Each row is a point on a landscape with many valleys, with its height.
From any point a ball takes the steepest step (drop divided by distance) to one of its 2 nearest points. It stops when none of these is lower. Distance is the straight distance between rows; heights are no part of it.
(1071): [ 11   7 -20   2  49 -15 -15  27 -12 -31  37  35  14 -21  41  -7  -9   2
  17  -9 -16]  height 45.3
(160): [-19   6   6   6 -20   3 -57 -26 -23  14  13 -25  -1 -18  14  18   5 -19
   9 -22 -10]  height 20.4
(1052): [  0  -4 -15   7  11  -1   4  49  33  -8   4  22 -39  -2  39 -36 -20  27
 -22 -11  11]  height 42.0
(567): [-21   7  24 -20 -19  11  27 -21  10  19  -5  11 -12  15   6 -19  -2  13
 -21 -39  -8]  height 49.5
(137): [ 23  21  11 -21  -7   2  11 -88 -17 -14  18 -41  17  12  28   2  16 -20
   0  -7 -43]  height 32.9
(165): [-21 -22 -15 -39 -27  19  18  -8  13   4 -47 -29  -3 -17 -15  -1  17  33
 -56  27  21]  height 44.9
(613): [ -3 -25  29  19  12   1 -37   6  44  17  47  10   1 -30 -11  10 -15  -5
  13  22  30]  height 45.9
(49): [ 12  -6  -5  16 -16  11  -7   8   9  -2  15  -4 -39  10  64 -45 -38  30
  -8 -17  -2]  height 33.8
(578): [ 17  -7   4   5  -8 -11 -59  17   2 -10  30  -5   6 -46 -10  16   7 -19
   4   2  28]  height 24.4
(155): [ 20  23 -31  41  21 -36  66   4 -33  12 -29  13  20  32   1 -17  30  -7
   3   0 -17]  height 56.1
(1092): [-51  12 -13   8   0 -22  17   4 -29  23  -9  21 -27  14 -22  17  19 -33
 -14   2 -35]  height 48.0
(516): [  6  -1  -2 -26 -19   8  40   1  25 -23 -21  13  26  -6 -40  23  28  28
 -24  33 -21]  height 68.9
(310): [ -2  -9  21 -13 -20  36 -20 -62  -5  -1  19 -29 -15   8  24  -8 -19  23
  14  -6 -17]  height 20.6
(825): [-21  30  17 -13  51 -24 -22  10  11   8  27  28  34 -22  18 -43 -23   2
  -8 -20   1]  height 51.2
(1010): [ -6   3 -17 -30  20   8  22  62  27 -18 -18  43 -27   3 -24  17   8 -25
   1   1 -15]  height 66.1
(742): [  6 -12  29  -7 -35  30 -49 -41 -15  -4  19 -35 -12 -25 -18 -15 -30  13
  18   5   3]  height 15.4
(124): [-19 -29  18   5 -34  -8 -39  31  20   6  -3 -35 -20 -36 -19   0  16 -16
   2 -12  21]  height 34.2
(952): [  5   0  -8  -4  35  -8  12  35  13  -9  14  42   0 -17  33  -7 -10  14
  -5 -23   2]  height 49.3
(1147): [ 33  16  -3   9  48 -22  22  27 -23 -30   7  37  44   3   0 -12   1  -3
  14  -8  11]  height 37.4
(246): [-37   0 -16   1 -14  11   2  28   5  -2 -34 -22 -62  51  11 -42   0 -15
 -34 -11  -5]  height 37.1
(641): [-13 -33  11   9  45   0 -49   7  18 -26  22   6  17   6   2 -20  -5 -23
  -8  -7  28]  height 25.7
(17): [ -6   6  -5  13  26  -6 -49  29   2 -17  37  30  12 -12  19  20  -3 -18
  41   3 -22]  height 41.2
(79): [-15  -8 -17  17   2  12 -17  28  44  29 -48 -10 -48  22 -22  -2 -28  -8
 -39  11  27]  height 43.9
(261): [-18 -35   6  19  20   0  -3  -2   3 -30   4  10 -19  29  25 -43 -10  16
 -26 -31   9]  height 26.7
(82): [ -3 -21 -21  15   9   8  -7  10  35  17 -42   0 -22  10  19 -14 -28  12
 -40 -28   9]  height 48.2
(98): [ 13 -26  21  18  28  11 -19  -8  62  -1  31   0  -7  -3  10  -8 -21  12
 -15  11  49]  height 40.7
(5): [  1 -20  11  18  66   0 -20  19  52 -11  11  22  -4  -4  11 -28 -24  -2
 -20 -14  29]  height 33.5
(455): [  4 -15   1  24  -4 -10  34 -23 -10 -20   1  25   7   1   7  18  15  40
  -9 -10 -15]  height 58.0
(983): [  0   4  13 -34 -10  49 -41 -56 -38 -25   7 -72 -34 -17  -8  -4   6  15
  26   5 -14]  height 26.0
(568): [-20  24  24 -20 -12   6  34 -46  15   5   4   9  23  17  -2  21  26  33
 -16 -16   2]  height 53.8
(283): [ 17  -6  17   9  65 -13   8  30  -1 -18  26  28  28 -40   5  10 -42 -23
  60  14  18]  height 54.7
(41): [ -6 -22 -33 -16  20 -10  52  42  -4 -11 -14  36  -8  12  24  28   9 -10
  18  -4 -28]  height 67.0
(448): [-22  -2 -17 -14 -40   2  22 -12 -23  16 -17 -11 -53   9  -8  -8  10 -26
 -33 -14 -27]  height 39.6
(932): [ 16 -19  -9  22  16  19 -18 -17  48 -23 -23  -4 -12   8  20   5 -13  31
 -37 -15  33]  height 51.8
(466): [  2 -30 -30   2  10  14  23  23  26 -30 -20  24 -26  18   6  36  11  15
  -5  -2 -10]  height 68.4
(336): [ 28   2 -13  -7  12 -17  17  12 -13 -16  -1  16  45  15  12 -19  13 -14
 -27 -25  -9]  height 32.7
(329): [ -4   7  35 -11  -8  -1   5 -17  20  -3  34  26  19   3  -2  -3   6  21
  -8 -12  25]  height 52.3
(234): [-12  35  19   8 -11 -24 -12 -12 -51  19  38 -15  29  13   6 -50  -7 -32
  37   6 -35]  height 29.6
(113): [ -7  19  32 -26 -20  -4 -28 -25   2  10  44  -9  32 -21  -6  15  16   0
   8   2  43]  height 55.0
(528): [-39 -29  -9   3   4   2  16  18   0 -11 -25   6 -29  33   7 -48  -1  -5
 -41 -27 -19]  height 33.3
(603): [ 31  36   4  20  23 -13 -16  23  -2  21  15   5  53   9 -26   4  15 -22
  66  38  39]  height 45.1
(1089): [ 15 -12  -7 -23  -3   3  38  39  37 -17 -19  39  -2  -5 -42  30  11  -3
  -9  17  -4]  height 67.4
(677): [ 10 -14 -33 -17   8  23   1  37  54   0 -45   3 -40  -3 -17  42   2   1
 -20  26  23]  height 73.5
(699): [ -3  -5  20   8 -14  38 -62 -23 -17   3   9 -41 -43   1   3 -17 -36  -4
  32 -24   1]  height 11.7
(1075): [ -4 -32   6  20  17   2 -27 -23   3 -37  17  12  11  12  11 -10   2   3
 -17 -23  18]  height 17.9
(656): [ 45   2 -26  -5  12 -13  41  27  -3   5 -19  35  27 -18  12  33  -6   8
   7  -3  -1]  height 62.0
(633): [  7  -7   1 -10 -26  16 -65 -11  18  -2  22 -32   4 -40   3  17   0   7
  -2  20  25]  height 29.1
(944): [  6   4   8  22  29 -24  16   0 -33  -3  32  19  44  28   6  16  13   1
  57  22  14]  height 50.7
(260): [-38 -17 -13 -10 -21   4  12  -8   6  35 -35  -2 -23   3 -15  26   3  11
 -29   5  -2]  height 57.6
(529): [ 25   2  14  -3 -10  43 -12 -30  26  -5 -20 -47 -29  53  27 -26 -50  30
   5  -7   1]  height 27.3
(414): [-25   9  35   4 -34 -14 -14 -20 -46  16  23 -32   6   9 -13 -15  13 -37
  48  -6 -36]  height 24.1
(145): [ 28  32   4  25  20 -10  16 -20 -10  -4   1  19  53  10 -14  22   9  24
  13  -2  16]  height 51.9
(630): [ -4  15   8   2 -17 -11 -21 -52 -22  -1  41 -24   9   9  37   7  16 -25
  16 -10 -30]  height 26.9
(736): [  9  18  18  -7 -18  -4  13 -21 -11   5  26  10  16   6  25 -31  -7   1
  -9 -35 -22]  height 45.0
(175): [ 15   2 -13 -26 -21  21  17 -44  -1   2 -35 -25  13 -22   9  -3   2  30
 -45 -16 -23]  height 39.9
(852): [ -4  25  10  14  49 -31 -32  28 -15   4  29  24  41 -24  -5 -11  -9 -18
  23  -3  14]  height 46.4
(75): [ 16 -25 -14 -10  -2  22  10  -3  50 -37  -4   9  -5  11  11  26  14  42
 -14  22   2]  height 69.9
(146): [-30   6 -14  18  11 -38  55  12 -34  12 -17  21  -3  19   0 -14  21  -7
 -17 -20 -25]  height 52.9
(141): [  7   0  35  12 -20  21 -36 -14  14 -19  32 -26 -41   5  12 -31 -16  24
   3   1  52]  height 12.6
(940): [ 40  10 -12  14 -20  -9 -34  -5 -26 -13  25  -8  49  -5   2  20  20 -18
  18  23 -12]  height 34.3
(1100): [ 17  33   5  36   6 -14 -10 -16 -25   6  14  -6  50  20 -21  22  30   5
  49  34  29]  height 48.3
(173): [-33  -5 -26 -17 -34  -5   1 -22 -28  51 -10   2  -8   2 -19  35   3 -17
 -23  31 -13]  height 60.3
(9): [ 37  17 -16 -21  12  -9  62  57  -3  -3 -32  31  17  -3 -12  21  -4 -20
  29  10  -1]  height 63.5
(122): [ 25  -2  12 -32  -1  53 -20 -49  -9   2  18 -57 -40  36  29 -17 -33  25
  31  -3  -5]  height 24.8
(1132): [  1 -44 -12 -15  -9  11  21   7  45  16 -32 -12 -12  -4  -9  -2  -7  29
 -46  18  39]  height 48.4
(807): [ 10  -3  -1   5  19 -27  39  37   7  34 -37  33  25 -19 -49   7  -9 -19
 -19   0  15]  height 61.6
(922): [-27  -9   8   3 -25  11 -59  -2 -25   7   1 -41 -35  -3   3 -14   0 -28
  25 -34 -18]  height 15.8
(548): [ 25   8  -9  11 -20 -17  40 -44 -14  -5   2  -4  35   6  17   7  15  19
 -11   9 -39]  height 61.5
(128): [ 23  -4  32  20  35 -15  -2  17  21  12  45  36  27 -37 -11  12 -26  -3
  33  21  18]  height 51.6
(738): [  1  57  20  33   2 -25   4 -20 -30  11  36  14  32  13  14 -33   3  -9
  28 -11 -22]  height 37.0
(227): [ 21  29   4  19  14 -19  51   6  -2  22 -35  24  33  -3 -39  19   4  26
  -6  -2  20]  height 56.8
(1137): [ -5 -10 -31 -21 -20  32  15  -2  46 -10 -32 -16 -19   9  22  30  19  42
 -32  26 -13]  height 71.2
(1066): [-29   7  -9   1   4  -9  26  14  -8  20 -30  29 -10   5 -35  33  16  -6
 -18 -18  -2]  height 53.2
(962): [-35  -3 -11 -13 -42  33  -9 -25  -9  -4 -29 -33 -59  19 -34  -6   6   1
 -28  35  -3]  height 43.2
(276): [-13  17  17 -23 -35  22 -44 -37 -34   0   2 -63 -16 -28 -16  16  23 -10
  19 -17 -12]  height 24.3
(235): [-21 -37 -17 -19  50  -9  43  57   5  -2 -30  28 -29 -14  -4  16 -12 -12
   7  -6  28]  height 57.4
(497): [-12  -7  16  -6 -42  19 -54   2  15   6  -4 -54 -27 -49 -19   3   6  13
   5  11  16]  height 31.6
(208): [ -3 -15   9  22  25 -20  32   4 -17 -13  31  39  26   7  16  17  -1  23
  31  -1   2]  height 53.4
(1129): [  9  12  28  23 -27  -4  -3 -50 -40  -9  22  -8  26 -13 -11  -6   1  21
   9  -4  -5]  height 25.2
(312): [ -7  -7  42  11 -44  -6 -33 -19 -31  -5  27 -14  12 -11 -35 -15  -8 -10
  26  -2  -9]  height 19.4
(624): [ -8  -8  -6 -41 -23  45  22 -27   1  -9 -46 -46 -11 -21   8 -27   2  50
 -45  17  -1]  height 42.6
(1108): [  8  -4   3   6 -34 -11 -45  15  -2  -6   4 -25  28 -26 -30  29  23 -21
  15   8 -12]  height 30.2
(1043): [  4 -13  -3   2 -17  14 -13 -27 -12   7  35 -16 -26   9  60 -26 -21  10
  12 -18 -13]  height 27.5
(762): [-31  -5 -10   8 -26  18 -27  12   2  15 -29 -12 -57  29 -30 -17 -16 -18
 -30  13  16]  height 40.3
(662): [ 39  -9   1  -3  44 -12  34  31   0  -4   7  39  25 -37  22  25 -38   3
  34  -4  20]  height 59.0
(1063): [-11 -29 -30   0  -2 -16  37  13  -6   0   1  17 -21  17  42   5  18  -2
 -20  -7 -33]  height 65.8
(355): [  0  33   8  13  75 -27 -17  46 -16  -2  17  11  36 -41 -14  -3 -21 -26
  69  22  17]  height 50.5
(535): [  7  23  -2  -6 -24 -13  38 -22  -6  33 -36  -2  31  18 -16   2   5  -3
 -30 -16 -20]  height 64.7
(406): [ 27  40 -12  28  28 -23  57  32 -13  13 -30  34  30  20 -18 -13  12   8
  17   1  10]  height 58.7
(826): [ 27  11   4 -37 -11  30  11 -77 -14 -17  -5 -42   7 -11  18  -9  -1  12
 -17 -10 -41]  height 36.7
(877): [ 45  27  -2  19  54 -12  12  22  -8  -3   7  20  58  15  -8 -15   1 -13
  52  18  39]  height 41.7
(1122): [-10   7 -19 -31 -26   6  16   7  -4   3 -25  11  11 -15 -61  40  26  -5
 -21  51  -6]  height 70.6
(6): [ -1  28 -32 -32  23  -7  35  64 -27 -15 -24  37  -9  -7 -21  21   4 -46
  24  16 -24]  height 64.8
(96): [-10   1 -33  -5 -13  25   0  18  54  11 -51 -20 -36   4   1  36  -6  41
 -25  48  12]  height 72.3
(1114): [ 18   7  -1   4  -6 -25 -26  44   3   9  -5 -18  35 -27 -32  44  27 -30
  34  19  16]  height 34.4
(941): [-18   0  33  21  -4  16 -69   8  12  -4  19 -29 -40  -7  -2 -28 -16  -9
  10 -11  35]  height 6.0
(196): [-13   5 -21  -2 -33 -23  24  -1 -23  52 -29   4  20  19 -21   6   1 -32
 -25  16 -37]  height 62.5
(164): [-39   7 -15   7 -17  -9  -3 -34 -35  19   4   0 -54  14 -12   9  19 -48
 -26   8 -27]  height 43.8
(673): [ -3  15  32  -8  -7  -6 -25  -4 -10  -4  47  16  20   0   6 -35  -1 -10
   5 -19   2]  height 48.8
(295): [  7  -5 -18  -4 -23 -26  46 -25 -17  18  -1  -3  -9   3  43   1  18  -2
 -21 -14 -40]  height 64.0
(492): [ -5 -19  -8  -6 -29  16  32 -37   2 -12 -23 -28 -55  26  11 -14   4   7
 -26 -17 -41]  height 34.6
(715): [ -2 -40 -12  -8  13  -6  28  42  35  14 -17  23 -25 -10  -1   4 -14   1
 -27   2  30]  height 53.1
(908): [ 26  29 -13  27  19 -12 -28  16 -20 -18  26  15  42   7  -2  16  18 -32
  43  17 -23]  height 37.3
(829): [  7  -6  -8 -10 -22  28   6 -26  24 -12 -25 -27 -33  34  18 -21 -13  22
 -29 -18  -3]  height 30.5
(316): [-38 -20  24  -5 -11 -25 -33  41 -11  11  22 -15   9 -16 -17 -14  17 -30
  17   2  18]  height 37.2

Where does a ball stop that starts at each point below?
(1137) -> (336)
(535) -> (336)
(235) -> (699)

Call two points neighbours if one is among the 2 nearest of the other. Go from one point of each pair to the other, from neighbour to neighbour, staying as low as possible. Name the highest point that can't be avoided.
(336), (310) -> (283)
(852), (336) -> (825)
(578), (1075) -> (952)
